The views of a scene show one set of named points, each view turned or mirrored, and shifted as a whole, with a little noise and some points left out.

Scene 1
View 1
J_839: -4.736 1.844 0.255 1.353 -0.766 1.609 -0.995 0.722 0.171 2.014 2.642
 -1.592 -4.842 -1.949 0.694 1.972 -0.487 -4.019 -1.919 1.803 3.347 1.343
 0.158 -0.528 0.040 3.658 -1.678 -0.630 -1.253 2.353 -0.923
J_317: -2.575 1.750 1.247 -1.690 3.562 -0.039 -0.493 1.829 1.643 -0.478 4.470
 -2.106 -1.753 -3.919 -0.254 2.994 -1.147 0.017 -2.422 -0.994 -3.318
 0.102 -1.673 0.702 -0.821 2.226 -2.692 0.525 2.495 2.920 -2.074
J_182: -3.931 0.268 -1.080 1.356 1.065 4.372 0.363 2.198 2.280 0.458 5.515
 -1.677 -4.689 -1.611 -1.460 2.528 -1.178 -0.711 -1.831 1.572 0.861
 2.505 0.637 -0.499 0.427 3.018 -2.554 -0.240 -2.619 2.958 -2.676
J_454: -2.127 2.000 1.884 -0.865 1.510 -0.261 -0.695 -2.812 -0.539 0.578 -0.077
 -2.854 -3.031 -3.142 0.380 1.050 -1.001 -2.227 -0.433 -0.183 0.756
 -1.509 -0.917 0.010 1.334 1.196 -0.190 0.781 -0.369 1.225 -0.367
J_909: -1.838 -0.194 -0.461 0.488 1.455 1.377 0.006 0.268 1.905 0.711 3.139
 -1.078 -2.230 -2.151 -1.092 2.276 -0.436 -0.679 -2.297 -0.060 -0.633
 1.223 -0.177 0.281 0.031 2.147 -2.793 1.230 1.228 3.393 -1.524
J_136: -1.617 0.855 -0.026 -0.508 2.803 -0.412 -0.053 -0.830 1.034 0.003 2.112
 -2.149 -1.899 -3.682 -1.117 1.968 -0.418 -0.472 -2.210 -1.802 -1.519
 -0.569 -1.278 0.712 0.490 1.638 -2.604 1.590 3.292 3.589 -0.961
J_160: 0.071 0.946 1.331 -1.413 4.893 -0.929 -0.504 -2.733 -0.256 -0.177 -0.779
 -1.680 0.414 -4.590 -1.488 1.788 -0.844 -0.788 -1.812 -1.685 -2.929
 -2.323 -1.483 0.856 0.545 0.621 -0.431 2.666 2.099 3.151 0.290
J_60: -6.106 2.728 -2.507 1.496 3.953 2.041 -0.575 1.300 -0.115 -1.509 3.449
 -2.543 -5.211 -5.903 -2.782 2.342 -1.018 -1.152 -1.724 -1.739 0.712
 -0.263 -0.284 0.843 2.126 2.938 -3.173 -0.297 -0.061 4.392 -1.729
J_810: -3.283 1.597 0.706 0.144 0.705 0.817 -0.686 -2.987 -0.437 0.486 0.398
 -2.866 -4.329 -3.088 -0.344 1.013 -1.083 -1.918 -0.520 0.167 2.105
 -0.989 -0.164 -0.083 2.251 1.185 -0.547 0.384 -1.278 1.567 -0.517
J_667: -0.794 0.005 2.659 -1.659 1.927 2.372 0.378 -0.490 1.579 0.865 2.824
 -1.916 -2.257 -0.566 0.477 2.001 -2.029 -0.271 -0.740 2.084 -1.447
 0.690 -0.602 -0.408 -0.002 1.185 0.127 0.574 -3.070 0.508 -1.890
J_479: 0.024 -0.001 2.185 -0.615 0.658 0.174 -0.317 -1.968 0.688 1.925 -0.014
 -1.189 -0.908 -0.924 0.797 1.454 -0.308 -2.182 -1.484 0.994 -0.119
 0.155 -0.411 -0.306 -0.380 1.744 -0.345 1.501 -0.063 1.417 -0.194
J_294: -3.498 0.902 1.281 0.132 -1.398 1.753 -0.349 -0.493 1.150 1.957 3.149
 -2.332 -5.007 -0.610 0.827 1.370 -1.117 -2.495 -0.946 1.690 2.606 1.197
 0.051 -0.933 0.559 2.482 -1.695 0.018 -1.328 1.098 -1.565
J_901: -3.058 2.648 2.024 0.147 0.129 -1.311 -1.629 -2.118 -1.572 1.778 -0.874
 -2.291 -3.198 -3.246 1.385 1.391 0.160 -4.928 -0.914 0.493 2.339 -1.098
 -0.812 -0.270 0.255 2.626 -0.574 0.564 0.865 1.642 0.615
J_260: -0.649 0.562 1.389 -0.186 -0.769 -1.112 -0.463 -4.550 -0.395 2.265
 -1.561 -2.068 -1.890 -2.009 0.756 0.586 0.025 -2.988 -1.373 -0.185
 2.125 -0.811 -0.465 -0.134 0.848 1.241 -1.039 2.170 1.875 1.878 0.842
J_544: -0.917 0.708 1.817 -0.315 0.724 -0.127 -0.617 0.349 0.856 2.601 1.060
 -0.872 -0.583 -1.474 1.019 2.568 0.008 -2.986 -2.205 1.116 -0.496 0.943
 -0.644 -0.084 -2.098 2.776 -1.016 1.520 1.357 2.315 -0.263
J_32: 0.098 0.909 2.743 -1.571 2.918 -0.624 -0.588 -0.079 0.735 1.288 1.029
 -1.422 0.473 -2.431 0.473 2.593 -0.859 -1.553 -2.006 0.159 -3.018
 -0.300 -1.688 0.153 -1.524 2.056 -0.503 1.803 1.470 1.978 -0.396
J_367: -2.312 1.324 1.861 -0.843 2.072 1.280 -0.384 1.870 1.451 1.309 3.714
 -1.470 -2.170 -1.985 0.300 2.846 -1.083 -1.373 -1.729 0.945 -1.533
 0.997 -0.773 -0.105 -1.196 2.755 -1.663 0.605 -0.486 2.033 -1.561
J_977: -0.734 -0.634 1.517 -1.111 0.403 0.213 0.200 0.070 2.311 1.393 3.682
 -1.512 -1.711 -0.985 0.528 1.949 -0.846 -0.476 -2.174 0.275 -1.507
 1.511 -0.956 0.001 -0.813 1.791 -2.639 1.467 1.706 2.325 -1.508
J_451: -1.995 1.986 1.086 -0.113 3.183 0.143 -0.722 -1.273 -0.081 0.536 0.077
 -1.977 -1.762 -4.286 -0.696 2.158 -0.712 -2.093 -1.493 -0.403 -0.753
 -1.195 -1.064 0.337 0.377 2.059 -0.394 1.031 0.309 2.828 -0.452
J_912: -1.630 0.486 1.241 -0.674 2.704 1.295 -0.032 -0.162 1.553 0.075 2.905
 -2.085 -2.176 -2.677 -0.865 1.972 -1.753 -0.051 -1.290 0.176 -1.455
 0.183 -0.741 0.207 0.439 1.335 -1.747 0.938 -0.481 1.994 -1.752
J_155: 0.935 -0.723 2.499 -2.168 1.148 -0.033 0.496 -4.215 1.850 0.615 1.239
 -2.567 -1.500 -1.182 0.121 0.673 -1.651 0.801 -1.157 -0.353 -1.432
 -0.610 -1.026 -0.013 1.347 -0.497 -0.973 2.083 0.505 0.773 -1.102
View 2
J_667: 1.969 0.184 -0.624 -1.890 0.221 -0.378 -2.303 -2.374 -1.949 -1.924 0.118
 -0.284 0.909 1.030 0.493 -0.190 -1.690 -1.068 0.429 -1.451 -1.052
 -2.550 0.140 1.084 2.337 1.797 1.307 -1.226 -1.277 -0.309 1.333
J_136: 0.205 1.995 -2.532 -2.462 -0.384 0.633 -0.518 -1.385 1.601 -2.836 -1.771
 -0.094 0.562 -1.515 2.696 -2.192 -0.756 0.624 -0.016 1.335 -0.603
 -0.512 -1.278 -1.571 -0.410 2.167 -1.771 -1.327 1.440 1.879 1.445
J_839: 4.396 -2.001 -0.093 0.814 1.439 -1.497 2.056 -1.077 -1.355 -4.271 -1.880
 -1.682 1.252 -2.372 1.771 1.004 1.235 -2.806 0.741 0.345 -1.782 -0.796
 1.097 -1.035 0.401 2.787 1.394 -2.618 3.118 0.339 2.123
J_909: 0.948 0.477 -0.929 -0.372 -1.970 0.529 -0.409 -2.956 0.862 -2.079 -0.884
 -0.983 1.364 -1.367 2.012 -0.997 -0.801 -0.132 -0.221 0.440 -0.769
 -1.704 -0.271 -0.764 -0.603 2.911 -1.086 -1.854 0.903 0.005 0.054
J_367: 1.725 0.728 -1.192 -2.065 0.243 -0.737 -0.819 -0.289 -1.434 -2.347
 -1.201 -0.538 0.962 -0.167 2.433 0.348 0.206 -1.092 0.612 -0.393 -0.928
 -2.235 -0.341 -0.423 0.874 1.918 -0.780 -3.004 0.277 0.442 1.705
J_810: 3.402 -1.223 -0.694 -0.920 0.893 0.309 0.645 -2.831 1.030 -3.193 -0.375
 0.351 -0.433 -1.766 0.352 -1.043 -1.780 -0.458 -0.005 0.884 -1.982
 0.687 0.574 -0.243 0.434 1.925 2.412 0.806 2.552 0.335 2.253
J_479: 2.514 -1.023 -0.254 -1.311 -2.617 0.804 -0.202 -2.263 1.326 -1.017 0.467
 -1.220 0.501 0.586 -0.002 0.556 -1.693 -0.149 1.225 -0.126 -1.182
 -1.462 1.049 -0.338 0.326 1.063 -0.059 -1.076 0.914 -2.213 0.965
J_544: 2.280 -0.497 -0.192 -1.334 -2.525 0.413 -0.001 -0.167 1.349 -1.094
 -0.175 -1.571 1.243 0.644 1.362 1.155 -0.600 -1.047 1.567 -0.063 -1.069
 -2.025 0.316 -1.432 0.010 1.352 -1.690 -2.876 1.015 -1.545 1.251
J_32: 0.966 0.996 -1.058 -3.433 -2.145 0.759 -1.754 0.537 1.977 -0.345 0.267
 -0.411 -0.039 1.575 1.345 0.094 -1.604 0.568 1.612 0.118 -0.463 -1.560
 -0.858 -0.999 0.376 0.617 -2.053 -1.779 0.346 -0.792 1.911
J_155: 1.825 0.817 -0.370 -1.542 -2.013 0.989 -2.303 -3.236 1.112 -1.061 1.374
 1.055 -0.723 -0.479 -0.035 -1.072 -3.547 1.781 -0.944 0.171 -1.061
 -1.171 -0.665 1.157 0.516 1.167 0.033 -0.027 -0.656 -1.707 -0.638
J_60: 0.797 1.481 -3.476 -1.450 2.728 -0.467 0.908 -1.966 -0.055 -5.375 -3.766
 0.034 1.214 -3.889 3.901 -3.213 0.964 -1.084 -0.955 1.570 -1.319 0.557
 -1.053 -2.305 -0.532 3.969 0.298 -1.144 3.404 4.437 2.867
J_454: 2.949 -0.929 -0.678 -1.897 0.137 0.857 0.306 -1.318 1.658 -2.356 0.169
 0.673 -1.182 -0.841 -0.048 -0.648 -2.266 0.149 0.263 0.904 -1.627 0.635
 0.255 -0.491 0.672 1.001 1.170 0.662 2.377 -0.049 2.332
J_912: 0.939 1.178 -1.582 -2.126 -0.065 -0.034 -1.635 -2.315 -0.244 -2.506
 -0.447 0.153 0.754 -0.649 1.614 -1.221 -1.155 -0.060 -0.250 -0.120
 -0.899 -1.589 -0.796 -0.117 0.901 2.142 -0.286 -1.270 0.118 0.959 1.152
J_977: 1.876 0.990 -0.565 -0.667 -1.872 0.013 -1.617 -1.381 -0.433 -1.651
 -0.383 -0.654 1.030 -0.712 1.952 0.040 -1.121 0.152 -0.346 0.234 -0.578
 -2.568 -0.940 0.143 0.075 1.831 -2.103 -3.366 -0.164 -0.734 -0.850
J_260: 3.796 -1.950 0.312 -0.104 -2.677 1.273 1.410 -2.160 3.535 -1.179 0.652
 -0.606 -0.870 -1.156 -0.351 0.205 -2.933 0.580 0.211 1.146 -1.719 0.803
 0.906 -0.911 -0.841 0.953 -0.148 0.268 2.900 -2.323 0.728
J_317: 0.474 2.931 -2.165 -3.350 0.250 0.110 -1.602 1.161 -0.040 -2.410 -1.654
 0.479 0.493 -0.601 3.529 -0.965 -0.056 0.679 0.037 0.428 -0.133 -1.453
 -2.569 -0.993 0.315 1.738 -3.028 -3.221 0.444 2.004 1.063
View 3
J_810: -2.130 -0.536 2.124 0.359 0.666 -0.280 1.023 -0.774 -2.208 -1.762 -2.529
 -0.585 -0.101 1.724 -1.805 1.206 0.996 -0.997 -0.770 -2.314 0.271 0.132
 -0.589 2.205 -3.213 0.469 0.807 0.519 1.560 -0.703 -0.403
J_317: -2.324 2.301 1.086 1.000 -1.115 0.989 2.775 2.686 -0.544 0.774 -0.147
 4.118 0.729 -0.237 -1.721 -0.101 0.483 -3.476 0.721 -3.058 -1.052 1.261
 -1.518 2.204 1.223 -4.171 -1.816 1.613 -1.346 -1.736 -1.396
J_60: -3.854 2.715 1.727 1.857 1.491 2.944 3.347 1.238 -1.765 -2.485 -1.884
 1.011 -4.204 -0.926 -0.574 0.101 -1.598 -3.189 -0.844 -3.281 -0.648
 0.407 -0.508 1.855 -0.939 -2.627 -0.999 -1.026 2.277 -2.849 -1.431
J_32: -0.859 2.199 1.053 1.183 -2.302 -0.507 2.286 1.085 -0.476 2.325 -0.583
 2.082 3.752 1.780 -2.146 0.741 3.178 -1.819 0.263 -2.496 0.311 0.600
 -1.594 2.775 -0.888 -3.560 -0.433 2.493 -2.033 0.427 -0.167
J_182: -2.266 0.295 2.106 -1.751 -2.275 1.386 0.916 2.086 -1.336 -1.034 -1.557
 0.233 -4.907 -0.244 1.259 0.113 0.383 -4.589 -3.275 -1.636 -2.414
 -0.539 -1.293 1.042 0.049 -1.927 0.624 -0.249 -1.051 -0.887 -2.733
J_479: -0.656 0.574 0.690 -0.294 -2.047 -1.302 1.036 -0.038 -1.699 1.063 -1.403
 -0.366 2.722 2.729 -1.441 1.029 3.564 -0.872 -1.131 -1.944 0.683 0.210
 -0.951 2.227 -1.858 -1.347 0.809 1.487 -1.747 0.780 0.436
J_901: -1.404 0.360 1.337 0.701 -0.161 -0.928 -0.273 -0.386 -2.331 -2.058
 -0.054 -0.607 2.909 3.760 -1.866 1.323 2.124 0.288 -1.153 -3.067 2.911
 1.004 -0.128 1.042 -2.445 -1.158 0.159 0.564 3.110 -0.155 0.707
J_667: -0.594 0.277 1.943 -0.946 -3.092 -0.898 1.290 0.961 -0.707 1.897 -1.685
 1.235 1.317 1.260 -1.135 1.294 2.487 -3.030 -1.411 -1.377 -1.589 -0.258
 -1.884 2.502 -1.250 -1.965 0.674 2.251 -2.357 0.730 -1.455
J_294: -1.491 -1.857 2.230 -2.156 -2.125 -0.851 -1.087 0.899 -2.339 -2.108
 -0.644 -0.173 -1.558 1.871 -0.055 0.402 1.372 -2.437 -2.664 -1.815
 -0.579 0.387 -0.647 0.034 -1.107 -0.175 0.824 0.136 0.265 -0.079 -1.028
J_160: -1.605 3.493 0.602 3.065 0.956 0.222 4.842 -0.170 -0.947 2.189 -2.753
 1.599 3.780 1.390 -3.280 0.657 2.671 -0.471 2.383 -2.870 0.682 0.101
 -1.087 4.262 -2.292 -3.047 -0.368 2.083 -1.674 -0.883 1.010
J_839: -2.132 -0.042 1.620 -1.283 -1.875 0.027 -1.120 1.248 -2.351 -2.839 0.311
 -0.738 -2.037 2.385 0.618 0.580 1.150 -2.104 -3.458 -2.548 0.525 0.319
 -0.343 0.031 -0.916 -1.455 0.242 -0.769 2.162 -0.301 -1.384
J_909: -1.957 1.358 0.037 0.046 -1.172 -0.432 2.396 1.057 -2.371 0.620 -1.737
 0.358 -0.278 0.914 -0.352 -0.807 2.347 -1.779 -0.596 -2.059 -0.264
 0.006 -0.617 2.275 -0.730 -2.272 0.265 0.649 -2.901 -0.485 0.613
J_912: -1.806 0.849 1.838 0.092 -1.128 0.117 2.157 0.904 -0.883 0.817 -2.177
 1.921 0.145 0.430 -1.391 0.612 1.285 -2.955 0.011 -2.017 -1.754 0.014
 -1.390 2.889 -1.050 -1.854 -0.063 1.541 -1.799 -0.716 -1.332
J_260: -1.389 0.032 -0.016 0.563 -0.280 -1.847 0.834 -0.758 -3.056 -0.962
 -1.017 -1.041 2.858 3.243 -2.068 0.080 3.305 1.087 0.201 -2.405 2.187
 0.845 0.192 1.890 -2.516 -0.576 0.880 0.792 -0.820 -0.048 2.373
J_451: -1.713 2.285 1.516 2.041 -0.039 0.698 2.540 0.032 -1.164 0.104 -1.430
 0.568 1.559 1.490 -2.083 1.187 1.589 -1.507 -0.014 -3.056 0.861 0.232
 -0.841 2.825 -2.125 -2.412 -0.193 1.279 0.918 -0.496 -0.187
J_977: -1.280 0.323 0.525 -0.967 -2.617 -1.011 1.506 2.096 -1.567 0.662 -0.654
 2.164 0.842 1.398 -0.735 -0.621 2.694 -2.281 -0.109 -2.081 -0.835 0.866
 -1.128 1.536 0.399 -2.423 -0.236 1.291 -3.887 -0.511 0.211
J_367: -1.392 1.343 1.547 -0.496 -2.890 0.186 1.029 1.696 -0.734 0.462 -0.521
 1.894 0.083 0.981 -0.701 0.699 1.628 -3.518 -1.662 -2.309 -1.162 0.341
 -1.642 1.722 0.055 -3.039 -0.460 1.471 -1.132 -0.396 -2.048
J_136: -2.427 2.190 0.053 1.724 0.221 0.512 3.413 1.194 -2.101 -0.010 -1.536
 1.771 0.425 0.496 -1.622 -0.717 1.360 -1.431 1.292 -2.958 0.079 0.950
 -0.404 2.331 -0.436 -3.173 -0.823 0.710 -1.892 -1.631 0.719
J_155: -1.278 -1.204 1.330 -0.284 -0.579 -2.121 2.228 -0.020 -1.676 1.183
 -3.267 1.420 2.568 1.212 -2.863 -0.032 2.956 -1.051 1.507 -1.336 -1.231
 0.387 -0.977 3.440 -1.928 0.046 0.772 2.528 -4.034 -0.179 0.793
J_544: -0.579 1.757 0.335 -0.164 -3.143 -1.080 0.578 1.242 -1.704 0.717 0.440
 0.486 2.379 2.815 -0.690 0.286 3.412 -1.566 -1.410 -2.546 0.974 0.253
 -1.000 1.349 -0.413 -3.156 0.080 1.428 -1.683 0.546 0.291
J_454: -1.571 0.028 2.111 0.816 0.233 -0.704 1.181 -0.744 -1.661 -0.714 -1.989
 0.185 2.023 1.997 -2.905 1.242 1.663 -0.493 0.127 -2.667 0.667 0.730
 -0.710 2.218 -2.826 -0.637 0.217 1.521 1.383 -0.322 0.001
View 4
J_667: -4.277 -1.442 1.325 -3.172 -0.401 0.654 0.014 -1.812 -2.313 -0.770 0.481
 2.874 1.831 1.071 -1.202 0.816 -2.188 2.018 -0.885 0.893 -1.955 3.443
 0.095 0.231 0.948 -3.160 0.901 -0.370 -2.590 2.652 -0.538
J_182: -3.132 -2.564 0.701 -1.266 1.483 1.597 -1.480 -2.682 2.899 0.662 1.138
 4.158 0.074 0.685 -0.495 -0.297 -2.422 3.489 -2.020 2.518 -4.561 0.400
 -3.130 0.462 0.823 -3.378 1.692 0.212 -4.162 0.799 1.138
J_294: -3.517 -0.302 -1.283 0.014 0.103 0.540 -1.133 -0.734 1.567 -0.611 1.113
 2.065 -1.254 0.694 -3.927 -1.019 -3.291 2.422 -0.931 0.800 -3.090 1.476
 -0.754 0.850 1.731 -2.546 -0.198 0.092 -3.149 1.260 -0.189
J_909: -1.353 -0.776 0.654 -1.908 1.994 0.252 -1.432 -1.788 -0.443 0.346 -0.237
 0.860 0.753 0.864 -0.607 -1.248 0.398 1.095 0.363 1.221 -2.860 1.651
 0.323 0.162 0.444 -1.350 1.446 -1.612 -2.575 0.950 2.534
J_32: -1.457 -0.133 0.396 -3.284 -0.680 -1.887 0.528 -3.161 -2.305 0.279
 -0.738 -0.767 1.584 -0.086 1.057 -0.504 -0.337 -0.334 -0.139 0.645
 -0.593 2.844 2.288 0.316 0.747 -2.104 1.610 -2.428 -0.787 2.605 1.484
J_839: -2.197 -0.394 -1.940 0.808 -0.509 0.212 -0.986 -1.083 3.012 0.719 0.915
 1.356 -2.260 -0.137 -2.564 -1.836 -3.187 2.349 -1.172 1.702 -2.427
 -0.526 -1.380 0.764 1.630 -2.400 -0.176 0.117 -3.162 1.190 -0.450
J_810: -1.081 -1.068 -1.607 -0.903 1.954 -0.223 -0.591 -0.380 -1.432 -0.374
 0.612 1.022 -0.675 1.690 -3.528 -1.888 -1.782 1.846 -0.761 1.395 -0.954
 1.284 -0.802 0.593 -0.015 -0.183 -0.623 0.020 -0.665 1.523 -2.045
J_317: -1.731 -1.459 -0.314 -2.718 1.457 -2.505 1.139 -5.422 0.356 -0.071
 -0.918 1.077 1.696 0.588 2.179 0.843 -1.577 0.339 -2.443 2.202 -3.720
 1.719 0.410 0.853 -0.606 -1.859 2.598 -2.466 -0.458 1.275 2.630
J_451: 0.097 -0.916 -0.887 -2.168 1.302 -1.487 0.079 -2.424 -1.435 0.353 -0.369
 -0.211 0.632 0.870 -0.069 -1.587 -0.602 0.450 -0.821 1.673 -0.153 0.939
 0.244 0.426 -0.327 -0.869 0.887 -1.506 -0.103 1.910 -0.414
J_912: -2.109 -1.764 0.534 -2.739 1.692 -0.196 -0.161 -3.172 -1.245 -0.304
 0.150 1.942 1.538 1.389 -0.248 -0.083 -1.144 1.452 -1.370 1.725 -2.718
 2.192 -0.077 0.404 -0.130 -1.683 1.607 -1.072 -1.369 1.847 0.659
J_454: -0.873 -0.550 -1.587 -1.482 1.134 -1.122 0.291 -1.246 -2.225 -0.607
 0.206 -0.018 -0.158 1.201 -2.705 -1.534 -1.771 0.742 -0.717 1.112
 -0.197 2.066 0.427 0.733 -0.017 -0.528 -0.340 -0.577 0.199 1.837 -1.616
J_544: -1.144 0.068 -0.141 -1.892 -1.013 -1.224 -0.403 -2.651 0.344 1.380
 -0.551 -0.817 0.222 -0.681 0.777 -1.435 -0.100 0.178 -0.024 1.046
 -1.909 1.223 1.316 0.458 1.537 -2.421 1.685 -2.264 -2.074 1.919 2.340
J_367: -2.613 -1.709 -0.274 -2.017 0.105 -1.203 0.351 -4.326 1.835 0.485 -0.175
 1.981 0.880 0.048 0.986 0.310 -2.712 1.552 -2.341 2.164 -3.594 1.473
 -0.784 0.635 0.372 -3.145 1.903 -1.271 -2.177 1.512 1.509
J_901: -0.770 0.846 -2.972 -0.286 -0.534 -1.679 -0.171 -0.716 -0.240 -0.106
 0.322 -1.405 -1.960 0.264 -2.822 -2.850 -2.093 0.347 -0.286 0.779 0.433
 0.792 1.016 0.708 1.048 -1.162 -0.562 -0.888 -0.259 2.217 -1.729
J_260: -0.461 0.885 -1.528 -0.785 0.820 -0.733 -1.124 0.275 -2.259 -0.565
 -0.154 -1.648 -1.141 1.018 -3.698 -2.925 -0.041 0.409 1.834 -0.130
 -0.568 1.978 2.245 0.668 1.286 -0.090 -0.508 -1.965 -0.980 1.665 0.396
J_160: 0.782 -0.930 0.267 -3.878 2.309 -2.071 0.283 -2.751 -4.306 0.091 -0.976
 -1.293 1.944 1.255 1.160 -1.396 1.447 -0.523 0.055 1.549 0.430 2.391
 1.592 0.127 -1.231 0.459 1.415 -2.662 1.039 2.021 0.773
J_60: 1.040 -3.008 -1.782 -0.536 4.496 -0.852 -0.615 -3.994 2.474 0.938 -0.050
 2.281 -0.390 1.184 0.668 -1.690 -1.862 2.138 -3.256 4.084 -3.208 -1.463
 -3.722 0.830 -2.231 -0.054 1.698 -0.675 -0.520 -0.318 0.287

In a view up to two points have been moved. Name them for each view, in the order of its rows, or write none.
view 1: J_909
view 2: J_136
view 3: J_667
view 4: J_544, J_367
